Points on a hilly landscape, in no order, each with its height.
A ball rolls from a point to whichever of its 2 nearest points has the largest drop for the distance, and stops where none of them is lower. Distance is the straight distance between rows; heights are no part of it.
Namol h=4.33: [ 92 110 198 140 132 105 115 151 115 131 118 132 111 141 149 122 121 106
 142  97 101 171 139 164 127 137]
lizi h=9.01: [126 141 139 150 101 168 106 146 143  94 107  96 119  71 122 137 155 128
 170 133 115 157 103 138 175 140]
Tel h=8.49: [184 135 121 162 116 136 136 106 139 146 134 126 134  92 106 142 161 129
 109 170 115  96 121 107 139 155]
ruko h=3.32: [ 87 109 123  96 156  94 107  96 113 136 128  99 130 172 107 142 117 156
 148 126 116 136 121  91 142 152]
busi h=4.45: [177 168  72 124 120 139 160 164 144 121 119 124  99 131 110  89 137 113
 127 167 155  88 159  85  86 120]
kabal h=8.66: [ 49 120 136 140  86 122 132 149 177  96 124 150 119 155 165 122 123 104
 150 136 103 161 110 252 183 108]
gomaf h=7.91: [113 119 179 153 158  99 138 216 141 116  93 134 121 142 160 114 101  79
 127 135 104 165 103 178 164  94]
Buret h=5.77: [118 133 107  96 153 111 142 137 110 151 118 144 140 167 112  95 121 113
 114 122 155 116 145  65  87 119]
foro h=1.29: [ 99 112 133 137 109  94 122  61 134 139  91 169 123 155 162 166 131 119
 128 133 117 126 155 197 146 169]
kam h=7.19: [143 141  74 113 105 148 112 130 148 124 131 119 132  90 101  99 100 146
 111  90 186 116 181  71  87  93]
gitu h=8.89: [149 125 128 138 150 108 172 116 102 162 126 170 165 150 137 108 139  76
  74 123 146 101 135 109 141 101]
kazum h=7.40: [140 131 117 130 171 121 147 172 129 144  91 123 125 122 116  88 108 110
 134 143 129 130 125  96 144 150]
ditan h=8.57: [187 139 134 179 119 139 138 103 117 150 133 144 160  90 125 132 150 106
  72 137 118  99 140 123 153 115]
Tuda h=6.96: [104 139 110 115 172 118 161 141 126 122 108 136 131 139 121 102 115 112
 128 157 154 103  99 140 200 133]
Sonub h=6.60: [121 146 107 103 128 162 148 149 131  90 113 139 109 111 115 123 134 135
 130 132 152 117 111  92 146 113]
mavek h=7.39: [135 120 113 141 156 135 153 200 155 112  84 156 106 111 160 146 121  78
 128 156 137 155  71 135 169 107]
bafod h=7.18: [139 122 104 114 174 117 172 188 148 131  77 135 124 133 127 106  97  86
 133 157 136 130  85 112 180 126]
tabo h=3.99: [184 143  89 123 124 146 176 180 148 128 107 159  92 122 136 113 142  94
 116 168 137 105 126  71 100 117]
mivav h=8.45: [168 126 134 123 141 102  74  63 138 165 179 119 191 116 109 151 121 115
  81 142  94 140 138 104 123 115]
fami h=1.93: [ 87 103 131 109 120  97 137  74 149 137  96 152 129 195 157 156 140 138
 161 147 105 107 123 210 162 164]
lazu h=6.78: [166 130  95 152 100 156 129 169 129 135 124 133 141  73 131  88  94 138
 108  80 176 121 190  93  88  77]
tiko h=3.73: [ 94 104 194 134 130  85 104 122 125 133 117 108 137 167 123 110 119 109
 158 108  74 150 135 196 153 158]
loko h=2.61: [107 144 133 151 107 181 126 142 126  94 143 143 117  57 127 129 130 136
 115 104 163 134 135 151 161 117]
marob h=7.82: [139 114 131 137 171 108 120 123 103 196 121 138 132 121 128 119 117 135
 110 133 162 121 153 100  91 156]
rure h=4.95: [ 78 123 184 104 137 105 129 148  97 129 143 132 133 151 127 102 111 117
 114  78 122 158 145 134  91 126]
nede h=5.24: [168 128 181 146 103 137 113 119 129  96 134  88 162 125  87 119 162 119
 138 124  54 137 100 154 124 120]
Saton h=6.30: [168 163 109 114 133 121 114 125 119 137 161 102 119 142 103 102 130 173
 125 142 166  90 164 136   4 127]
busa h=7.62: [111 123 142 162 159 124 122 227 144 112  87 146 103 111 184 142 101  89
 137 140 119 175  91 154 154 107]
Nupe h=8.80: [119 138 141 136 136 130 162 125  98 141 139 171 152 126 146 114 132 104
  76 100 169 108 148 136 128 107]
Bodi h=8.20: [ 81 119 159 133 158  89 142 177 141 129  96 133 114 145 140 105  90  94
 132 134 124 151 125 189 181 135]
Delo h=8.25: [137 110 128 116 130 105  84  70 133 151 136 120 165 131 114 158 116 109
 113 111 106 144 134  87 147 127]
Nezi h=3.45: [ 65 114 128 114 173  94 147 135 116 154 130 119 158 187 116  73  92 101
 126 139 141 118 132 160 185 129]
vub h=5.92: [113 126 114  98 145 142 150 183 126 139 107 164  90 115 151  97 111 138
 133 104 203 128 148  95  59 103]
dig h=8.03: [ 93 114 143 123 147 105 117 120 106 173 125 143 118 119 148 132 101 136
 114  95 169 140 164 119 120 156]
moru h=5.00: [144 121 181 120 108 134 122 134 124  88 132 121 143 154 107 109 155  97
 133 100  73 147 110 144 112  97]
limad h=4.44: [159 125 113 138 119 162 144 160 134 125 113 174  84 105 149 138 159 108
 127 134 141 128 115  86  92 103]
gor h=8.56: [145 105 132 103 134  96 155 126 140 121 132  96 138 201 108 122 158 141
 172 154  66 108  78  97 147 122]
Teno h=1.03: [ 97 143  99 123 124 138 136  73 124 118 130 135 105 118 147 176 140 169
 144 145 165 101 116 152 182 172]
zav h=8.44: [ 51 126 155 138 123 106 137 181 154 106 122 151 105 138 166 127  92 104
 128 128 129 176 110 206 176 118]
Tegon h=4.42: [165 106  94 148 125 169 123 190 158 122  94 151  62  81 156 127 139 127
 160 140 151 146 122  84  74 115]
zez h=8.67: [172 145 148 165 131 141 135 109  94 152 154 151 159  94 129 126 148 124
  64 112 155  96 153 141 106 108]
vidur h=4.70: [153 123 134 160 101 135 104 119 113 160 158 153 158  67 151 140 103 134
  71  70 164 129 184 113 122  95]
takit h=3.18: [177 106 136 144 110 131 157 116 129 136 131 164 114 132 143 166 185  94
 114 155 104 115  99 100 113 127]
domi h=1.55: [ 78 143 107 136 101 153 138  93 131 105 124 160  98  93 163 169 137 132
 136 129 166 121 128 188 187 149]
teru h=4.92: [191 135  85 136 121 124 139 156 146 160 114 130 101 124 121 100 126 121
 121 143 158 100 173  75  48 124]
garu h=8.22: [145 142 133 114 118 154 126  94 117 113 158 102 117 126 134 182 157 193
 149 146 114 115  81 134  87 157]
donil h=2.13: [ 99 143 112 154 105 159 137 127 136 121 119 147 115  61 153 140 104 121
 122 112 161 132 147 157 200 143]
fano h=8.90: [107 117 151 131  91 129 110 113 143 106 109 109 135 120 126 139 153 114
 172 113  97 154 107 160 182 138]
Kivu h=9.10: [146 135 139 159 136 147 123 180 158 118  79 106 104  76 130 134 146 117
 179 169 106 154  91 134 165 159]
gofer h=3.74: [170 120  95 152 112 182 125 173 147 125 101 132  95  50 132 110 116 147
 141 118 158 131 145  94 118 123]
Nub h=6.79: [110 159 105  92 157 135 171 148 129  93 120 129 113 138 111 114 135 145
 135 163 155 100  88 116 162 127]
dugep h=8.61: [178 125 148 137 129 103 113  52 122 151 169 123 186 140 109 159 144 113
  78 147  89 106 113 154 124 134]
lefo h=2.53: [105 121 122 106 132 103 142  68 134 116 138  96 142 191 138 168 142 172
 178 134 104 110  85 159 179 147]
dinom h=2.27: [111 114 149 106 116 118 146  79 128 117 132 120 145 205 154 153 149 146
 177 132  96 102  83 225 169 141]
tedev h=4.63: [128  97 177 103 130  95 114 109 124 126 132 112 166 184 102 113 136 101
 131 100  70 140 114 129 134 110]
navas h=6.62: [150 160  91 106 129 142 131 149 131 123 142 109  78 133 108 103 134 179
 153 149 180  92 148 110  38 132]
vola h=3.53: [170 121 101 116 133 123 174 125 128 148 122 169 119 143 133 140 153  97
 102 157 131  94 110  69 120 126]
lekin h=6.37: [124 152 112 105 111 176 131 169 145  58 122 134  91 112 113 123 153 135
 155 129 129 136 106 110 111  96]
pafiv h=5.96: [136 161 148 114 133 136 116 133  97 128 158 112 151 134 103  97 123 151
  99 101 155 108 165 148  24 116]
Pode h=2.76: [163 110 169 119 119 121 161  94 119 122 153 107 142 189 132 154 174 134
 151 162  68 100  55 161 112 137]
pebi h=7.88: [157 131 115 101  87 130 101 121 156 106 129 100 110 130 118 172 161 174
 172 137  96 145 106  63  82 131]
Posu h=7.61: [145 120  85 137 171 127 130 146 115 179 101 114 129 109 114  98  92 128
 130 136 152 129 148  70 120 156]
mumor h=7.08: [136 115 150 157 122 152 118 191 134 120 102 143 101  85 163 123 123 110
 144 102 110 175 133 111 132 114]
bero h=2.55: [138 105 184 120 129 112 133  86 112 131 133 120 141 179 137 152 156 116
 146 134  88 111  85 195 125 146]
Tus h=2.77: [ 46 110 107 122 166  95 119  91  83 173 137 115 160 184 108 104  86 121
 126 140 157 140 159 148 165 143]
zataf h=5.67: [144 169 151 120 138 146 115 121 100 102 157  87 164 126  78  91 125 154
 104 119 117 111 144 158  71 133]
Taf h=8.21: [ 68 108 150 149  93 135 103 145 125 133 136 163  76  89 182 157 113 131
 143  77 162 183 149 148 120 131]
Guror h=8.04: [151 118 120 100 113 113 100  93 150 130 136 107 137 133 108 169 143 151
 139 128 101 137 109  68 117 132]
zamez h=5.39: [135 152 148 138 131 147  88 101 113 126 167  96 164  83  84 127 116 167
  94 106 133 118 151 158 112 138]
kepa h=7.70: [172 132 110 126  89 161 106 144 158 105 116 112 105  93 101 141 149 136
 152 135 106 138 128  74  96 124]
suvos h=7.78: [ 92 111 151 161  81 160  93 140 117 113 166 164 104  81 179 150 133 122
 117  62 142 176 139 140 100  92]
Lik h=1.57: [ 94 111 132 156 143  91  98  80 114 170 128 125 155 135 133 124  81 115
 109 122 120 135 181 159 165 160]
gaz h=7.99: [158 126 123 112 154 115 107  96 116 173 150 138 129 130 121 152 135 159
 100 142 153 105 137  97  72 145]
Zel h=4.85: [ 93 144 104 168 124 135 119  99 110 147 140 111 164  88 118 109  78 122
  94 114 151 123 183 154 205 144]
Dizu h=6.89: [162 155 101 115 115 165 153 147 130 101 154 133  67 134 131 135 163 167
 141 174 144  91 123 121  38 136]
sufif h=8.63: [151 111 125  92 103 112 160  90 141 105 140 113 143 190 130 164 171 140
 160 129  77 124  69  84 134 109]
repa h=5.38: [144 128  95  99 142 129 144 159 134 157 103 149  95 137 127 106 120 136
 134 132 171 114 143  56  64 133]
Loz h=2.95: [176 111 160 138 106 128 153 117 126 122 138 140 130 156 138 146 195  94
 131 162  75 119  72 140 111 114]
fulap h=6.63: [118 131 142 128 153 143 133 214 131 113 101 158  88 115 156 113 118 108
 130 115 141 163 130 113  91  97]
teke h=4.48: [ 82 126  88 157 148 118 136 119 117 156 116 110 154 121 133  84  65 105
 113 131 149 138 170 159 222 152]
kul h=5.14: [115 145 128 153 123 144 103 108 121 122 146 102 158  83  95 118 111 138
 105 110 136 123 158 138 174 139]
dipop h=8.28: [ 97 114 146 134 111 124 104 102 129 153 132 156  98 101 162 176 117 135
 129  89 165 148 152 141 123 149]
Piro h=8.39: [160 155 109 130 126 145 150 133 132 113 139 104 111 115 102 127 157 167
 135 174 120  88 114 103 123 150]
zisef h=2.24: [ 83 102 104 142 125  91 130  76 134 163  93 168 143 161 162 126  85 113
 110 130 121 125 182 176 173 168]
rega h=4.19: [107  94 165 132 147  87  99 122 127 140 119  87 151 173  93 101 119 110
 163 123  79 141 117 145 168 139]
Geb h=2.89: [ 96 110 139  95 129  77 104  70 131 134 126  92 134 188 140 171 131 167
 175 119  93 145 105 122 148 160]
sarol h=7.42: [126 117 139 162  96 162 108 149 123 106 128 165 113  83 169 147 160 100
 129  85 126 169 122 117 122  91]
Baviv h=3.38: [ 56 109 109 100 160  82 110  87 106 158 117 119 120 173 126 140  89 133
 147 129 139 141 148 118 161 166]
ziso h=8.70: [189 128 136 113 108 117 113  63 132 140 174 116 165 139 126 181 162 137
 100 155  84 112  96 119 106 137]
Pufe h=8.12: [135 138 129 100 134 135 127  87 108 132 153 127 123 130 125 172 143 167
 119 134 143 108 111 121 101 149]
kubi h=8.48: [164 121 106 127 119 115 150 122 146 116 125  92 128 154 100 131 160 150
 149 179  79 105  98  78 149 150]
tas h=5.43: [ 87 139 165  82 154 125 152 157 102  96 135 130 127 168 117 101 126 131
 130 115 128 134 108 147 100 117]
tata h=3.44: [121 119 126 157 131 114  74 102 118 167 157 110 185  95 120 125  79 115
  77  94 124 164 188 111 151 116]
mik h=2.54: [ 90 120 138 136 139  94  62  68 117 159 163  94 174 124 104 136  83 126
  95 117 108 164 169 151 155 140]
Palu h=6.06: [143 151  94  87 138 116 149 104 105 126 147 137 151 184 104 117 139 132
 100 129 141  96 139  77  68 105]
gul h=8.30: [156 152 104 120 118 146 163 114 138  99 157  87 109 140 122 158 158 210
 150 170 105  94  96  97  95 147]
Susif h=8.79: [ 85 121 154 142  84 141 122 139 150  89 126 124 137 123 147 128 143  99
 158 122 103 159 102 217 198 115]
Raka h=3.16: [155 131 125 167 108 186 107 155 134 109 132 131 114  38 122 119 128 155
 120 103 157 130 152 128 120 111]
Fafu h=7.47: [148 147  88 105  89 163 111 130 153  90 135 114 115  95  90 121 124 150
 133 103 141 120 148  70 103  96]
Rab h=3.98: [100 109  92 147 182 110 148 146 114 170 106 110 166 157 119  68  76  84
 133 154 135 127 138 147 208 135]
lef h=4.08: [160 112 114 151 130 124  70  94 138 177 151 127 170  67 130 145  86 133
  84 105 142 141 171  98 132 115]
Raz h=6.07: [129 175 114  88 127 151 153 163 137  43 129 102  99 161  99 109 141 156
 166 143 112 121 102 117 105 103]
tade h=6.34: [137 155 131 138 118 152 128 158 115 118 141 138 134  99 118  89 129 144
 101  89 165 117 179 129  66  92]
Buv h=5.75: [ 95 148 146  73 144 142 155 167 117  59 132 120 102 177 121 118 141 144
 152 134 119 134  77 137  97 104]

Call two points neighbours if one is among the 2 nearest of the other. Go from one point of each pair to the other, from neighbour to neighbour, staying as low as possible. Name the highest point that can't be avoided.
foro, bafod | gaz
Lik, Teno | limad
Tus, foro | Baviv
foro, Lik | zisef

Where does a ball stop that starts at each point below?
Taf | tabo
Nupe | marob
gor | marob
gitu | foro
Tuda | tiko
dugep | Tus
Tegon | Teno
Dizu | Tus
